Each row is a point on a tangle of strands that fork and nearly touch. The rows are in no order.
(in the rows, 128 means zero)
Two points are linked if the straight distance between their rows is under 125. Some points are linked to none.
J636: [162 174 159 112 110 133 158 126  86 120 182 113  77 106 131 152 136 105
 175 131  97  73 102  95  90 165]
J685: [108 139  95 156 112 103 138 113 148 129 213 101  74 138 111 123 118 150
 106 133 169 108 153 105 152 136]
J542: [133 137 180 129  30 127 160 128 150 151 121 149 105 133 142 134 152 145
 127 163 136 127 142  96 170 154]
J358: [155 101 170 113 100 147 131 110 125 150  75 108 126 137 142  91 148 150
 123 157 104 113 168 132 191 127]
J174: [145 116  94 127 154 134  94 178 141 147 108 125 137 180 158 115  94 155
 112 122  92 140  72 143 127 104]
J886: [104 132 155 156 127 134 112 167 170 180  82 107 120 143 178 121 101 178
  91 166  63 141 104 100 184 108]
J922: [123 156  92 199 117 150 145  84 129  84 179  82 108 129  80 122 132  78
 145 114 151 112 172 135 167 152]
J518: [172 154 170 143 173 130  96 186 140 163 102 135 140 114 154 142 136 134
 162 125 126  76 119 145  86 144]
J891: [125 205 115 214 150 146  97 160 175 139 146  85 132 122 135 163 105  97
 136 104 102 107 135 128 130 137]
J742: [154 108 204  73 122 139 167 109 114 123  70 165 164 131 123  99 149 146
 135 123 141 153 154 157  80 134]
J377: [139 167 169 117 130 128 126 158 107 130 106 117 114 122 148  95 104 182
 122 163 139 135 150 126  82 126]
J138: [ 76 130 151 126 123  97 143 103 163 183 157 120  92  87 129 147 136 190
  85 155 144 110 155  77 138 123]
J283: [150 118 150  68 107 132 129 140  46 141 144 154  80  71 163 139 139 137
 140 179 119 135 102 135 108 118]
J433: [130 116 164  70  58 121 170 128  97 105 120 193 119 131 131 118 123  86
 130 148 147 182 102 158 106 129]
J880: [133  74 102  73 120 126 131  94 133 174 164 130  94 149 175 109 112  90
 124  97  63 138  73  94 102 106]
J547: [133 107 144  79 149 148 153  70  72 115 128 128 127  93 124 143 153  86
 168 100  70 122 124 102  69 121]
J468: [ 76 150 102 175 185 141  97 126 138 112  89  84 156 116 116 134  97 154
  86 129 106 162 156 107 120  93]
J595: [119 217 123 198 153 160  87 170 137 136 134  85  92 115 150 179 119 136
 125 154  65 114 109 116 154 121]
J116: [147 100 125  82  80 136 149  90 114 163 188 134  62 157 158  86 121 113
 118 125 100 136 102 109 128 123]
J445: [107 111  94 127 186 124 124 100 142 123 105 132 185 107 115 169 148 118
 133  72 127 121 137 109  70 108]
J337: [ 88 122 101 181 148 104 101 151 167 148 105  94 167 111 107 150 128 144
  95 149 192 123 160 142 208 140]
J99: [ 63 140 121 162  84 125 150  68 142 102 141 148 137  85  88 183 159 108
 122 121 153 140 165  69 135 133]
J667: [ 91 138  95 123 210 130  68 157  98 129 126  86 119 106 122 158 129 161
 112 163 105 123 122 154 130  89]
J893: [126 102 140  84 153 141 144  99  84 147 134 145 132  58 121 175 181 128
 157 126 105 107 142 107  92 113]
J668: [ 89  63  45 111 158 111 148  76 145 127 176 123 139 152 111 134 110 121
 100  72 126 137 120  90 148 112]
J496: [ 92 124 115 132 160 107 129 116 169 157 151 115 118 114 137 133 118 164
  94 120 108 127 128  81 117 107]
J176: [ 74 177 114 160  96 122 140 110 151 107 170 127 103 138 122 145 100 119
 121 125 117 155 128  65  90 131]
J947: [ 76 121  80 132 138 119 117 105 153 161 187 116  74 105 149 159 117 134
  99 127  84 135  82  88 124 103]
J242: [161  70  96  64 148 127 124 119 115 146 147 159 129 133 152 137 136  96
 152  93 105 136  75 142  89 110]
J244: [129 142 121 129  71 139 143 121  86  91 159 167 101  83 113 180 171 101
 155 149 129 117 119 119 152 141]
J402: [127 159  78 148 149 104 127 147 128  77 180 142 126 151  95 133  97 110
 148 104 180 125 119 147  94 135]
J300: [180 118 121 102 121 113  88 194 127 175 139 154 108 141 167 112 142 159
 132 172 109  93  72 159 178 124]
J103: [150 190  84 175 121 149  77 174 121 129 162 103  80 150 157 145 123 123
 133 149  74 112  89 141 180 122]
J336: [151 175 204 101 121 132 168 132  74 109 126 128 110  82 131 141 131 137
 161 160 119 101 137  97  60 160]
J448: [ 87 127 119 126 155 138  82 158  95 117  84 116 145  93 111 161 144 169
 115 190 142 134 148 158 175 100]
J633: [157  88 125  73 162 107  91 149 110 188 147 114  84 118 147 121 154 180
 121 156 117  76 116 150 159 114]
J629: [119 150 118 156  86 152 125 149 145  80  91 133 144 190 134  95  80 129
 118 127 126 183 114 122 120 122]
J834: [ 75 117  89 124  77 132 128 125 113 113 115 146 115 119 134 129 100 136
  83 182 138 210 113  99 162  97]
J640: [112 158 146 137  60 132 156 122 144  57 103 160 135 181  98  99 112  89
 135 117 150 179 125 146 112 150]
J523: [139 156 106 104 209 145  64 150  49 116 136  72  98 110 143 119 120 166
 133 158  95  98 115 147 112 101]
J78: [169  98 143 145 125 181 136  91  93 101  88 135 159 119  79 123 181  80
 152 136 104 128 160 173 189 145]
J695: [194 124 145 138 171 177 111 124  76  77 102 111 151 126  92  88 149  95
 160 141 109 108 149 207 166 145]
J591: [ 99 135 147 123  97 133 131 140 138 122  86 132 139 163 162  77  79 175
  87 146 114 198 126  94 116 111]
J275: [102 148 132 172  54 128 130 154 173 145 116 152 109 132 145 148 131 143
 117 157 124 148 113  89 197 143]
J461: [141 167 127 137 138 118 120 158 117 116 173 123  99 123 130 141 115 124
 154 118 136 103 101 124  70 138]
J781: [136 161 172 106 129  94 165 143 112  80 136 166 130 131  96 145 128 108
 166 103 180 121 123 153  36 157]
J869: [212 121 139 129 152 133 116 135  90 107 152 117 107 145 101  62 140 114
 145 143 131  91 129 208 157 151]
J350: [142  90 142  46 139 113 140 140  84 150 144 173 112 104 160 135 128 117
 134 132 135 141  91 138  53 107]
J606: [ 75 149 160 168 137 119 123 105 152 135  78 100 159 112 123 105 103 174
  89 139 143 161 185  82 111 121]
J610: [126 124 144  96  99  86 179 119 151 107 163 179 127 154  93 125 135 110
 132  92 182 128 129 158  75 149]
J495: [195 120 183 105 149 121 130 161 123 131  91 130 141 168 131  56 118 160
 130 155 172 117 142 188 115 138]
J421: [109  71 123  77  95 103 158 113 156 126 102 175 153 160 141 122 117 107
 125  86 135 161  99 118 117 126]
J335: [147  86 117 113 211 123 130  94 121 136 128 118 166 103 113 132 147 119
 147  82 133  93 165 147  76 121]
J954: [148 147 133  98 104 102 116 203 129 148 139 172 102 124 162 126 120 181
 124 175 153 133  78 148 123 132]
J626: [183  82 166  87 132 130 133 139 131 131  61 171 177 158 123  85 135 135
 128 126 147 140 114 186 137 139]
J859: [171  91 139 102 109 101 162 117 159 133 155 162 126 167 102 112 144 102
 146  89 167 102 123 163 136 154]
J955: [147  66 113 135 120 161 148  65 140 129 101 116 160 142 104 112 159  91
 135  92 107 119 157 132 193 138]
J572: [138 152 177 143  37 148 172 102 120 114 150 137  78 166 126  83 116 123
 123 156 131 144 143 108 138 159]
J868: [168 186 115 169  98 141 102 165 112 104 166 102  80 168 143  87  94 124
 134 143 117 116 107 140 142 139]
J807: [133 132 151 164 113 120 129 145 159 149  96 131 161 101 115 147 154 141
 133 143 187 109 162 140 164 155]
J754: [115  58  92 107 167 134 127  98 134 132  73 128 193 126 129 150 143 118
 120  79  92 152 128 118 134  87]
J967: [144  63 153  64  93 108 169 130 148 133  75 209 176 148 133 128 156 115
 133 104 162 145  98 165 147 145]
J299: [104  98  70 133 161 104  96 139 138 126 143  99 143 147 104 130 129 141
  96 147 181 114 147 151 209 116]
J42: [115  93  79 105 129  85 153  92 145 144 210 121  94 173 121 103 101 146
  99  96 162 118 130 104 128 130]
J991: [191 116 128 113 141 115 143 140 123 101 178 155 107 181  96  74 125  99
 148 108 158 105 109 191 104 157]
J139: [166  91 153 104 148 153 127 107 127 166  69 138 167 114 135 151 188 108
 166 104  72  93 140 129 135 122]
J82: [175 156 177 136 157 132  99 188 126 124  63 130 155 156 153  94 102 163
 145 151 136 120 135 159  82 130]
J777: [154 135 115 150 134 170 110 115 115 121 120 108 124 134 131 136 137 110
 142 109  73 115 128 126 140 120]
J625: [ 66 124  60 171 161 133 111 115 161  90  99 111 181 129  95 151 106 126
  93  97 146 176 139 112 137 109]
J855: [167 140 138 148 187 123 110 171 126 121  95 132 173  98 124 151 147 121
 171 120 170 101 139 181  84 144]
J731: [136 126 178  78  92 117 176 132  98 120 120 180 137 101 130 139 163 144
 126 155 177 140 146 148 104 128]
J979: [ 89 179 161 141 118  97 166 127 123  72 104 162 161 131 103 136 111 123
 126 114 192 159 156 126  46 140]
J458: [119 122 113 190 140 135 124 107 183 150 151  65 175 101 117 118 142  71
 161  70 173  99 168 152 160 154]
J510: [154 168 123 206 127 149 107 158 190 147 133  75 171 135 146 124 117  83
 153  98 136 107 142 162 156 148]
J981: [110 112 105 121 164  96 113 114 124 129 163  91 114 119 102 117 130 156
  99 143 190  98 186 136 148 126]
J124: [169 150 110 121  78 136 114 128 103 141 189 122  48 173 152  76 110 140
 127 145 100 119  87 128 143 137]
J532: [108 123 175 116  67 119 158  94 142 174 141 119  89 119 145 108 136 172
  85 156 125 126 172  71 163 131]
J291: [115 155 151 106  60 115 158 122 111  77 110 169 115 133 115 133 126  60
 169 115 111 168  98 133  75 138]
J555: [ 95 140  89 171 151 104 117 143 180 118 134 124 155 139 105 151 103 134
 114  99 179 140 132 122 106 147]
J439: [ 88  76  88 101 134 127 130 119 147 123 103 142 167 142 151 120  93 115
  94  99  97 184 100  91 117  97]
J395: [123  95  75 107 145 150 106 147 143 135 101 131 155 164 168 130  90 108
 110  98  55 182  61 130 134  79]
J745: [143  96 163 136 119 147 152  90 156 144  71 117 165 146 132  80 128 124
 116 107 129 134 168 116 165 137]
J502: [141 132 134  89 115 151 143 123  26  96 156 143  93  50 108 162 169 127
 153 188 130 117 125 140 155 133]
J195: [137 162 155 152 149 163  65 159 125 177  82  67 116 147 166 119 119 168
 106 170  50 119 133 138 173 102]
J241: [172  78 149 103 148 127  97 125 125 199 107  97 120 139 158 107 158 165
 123 143  98  75 140 135 199 127]
J750: [119  77  62 102 146 101 131 117 164 144 165 152 130 132 129 166 143 102
 134  77 121 121  88 120 130 123]
J159: [122 182 190 147 146 136 133 139  92 116  99 104 141  82 123 137 123 162
 138 162 144 119 172 102  88 135]
J449: [134 138 160 160 115 116 144  98 178 111 104 133 166 152  97 124 120  69
 157  70 171 118 157 144  89 168]
J530: [ 63 124  95 183 120 135 123  90 163 115  95 119 166 111  95 180 149 115
  98 107 125 152 155  89 179 118]
J25: [ 69 167 125 151 122 117 137 112 139  71 124 128 151 140 104 122  77 134
 116 122 141 177 146  89  50 117]
J860: [151 112 127  99 196 144 123  83  98 139 150  98 125 115 136 112 128 122
 149  88  88  93 142 113  60 108]
J918: [135 125 119 106 155  98 106 202 150 155 111 164 148 140 170 114  96 179
 112 144 159 146  77 137  98 111]
J791: [ 98 115 144 132  93 110 126 168 170 174 120 135 102 143 167 123 109 179
  85 169 114 137  94  89 224 133]
J678: [154 139 108 190 154 171 124  99 133 118 164  66 138 116 101 119 142  45
 160  89 136  87 177 170 157 147]
J286: [ 95 128 114 124  97 127 119 148  95 112 113 159 137  81 117 183 174 142
 137 170 149 140 124 137 171 117]
J263: [ 80 166  81 162 136 129 121 118 135 121 192 124  93  98 127 182 123  94
 134 108  91 131  90  80 105 119]
J599: [ 93 161 113 176 129 127 146  84 103  92 168 101 120  98  83 166 138 106
 132 123 144 110 174  92 120 140]

Follow the links from the first point to the second, and from the first to the third. Name the last point that the two ways share.
J893 / J496 / J495 => J439
J299 / J667 / J510 => J242
J922 / J667 / J807 => J242
J25 / J461 / J629 => J626
J591 / J955 / J82 => J626
J731 / J860 / J610 => J439
J891 / J445 / J606 => J625
J855 / J685 / J263 => J82

A fork is a point with three links. Follow the links from the first point to the second and name the forks in between, in order.
J337 / J606 => J242 > J625
J591 / J439 => J626
J275 / J439 => J542
J244 / J678 => J242
J991 / J547 => J439
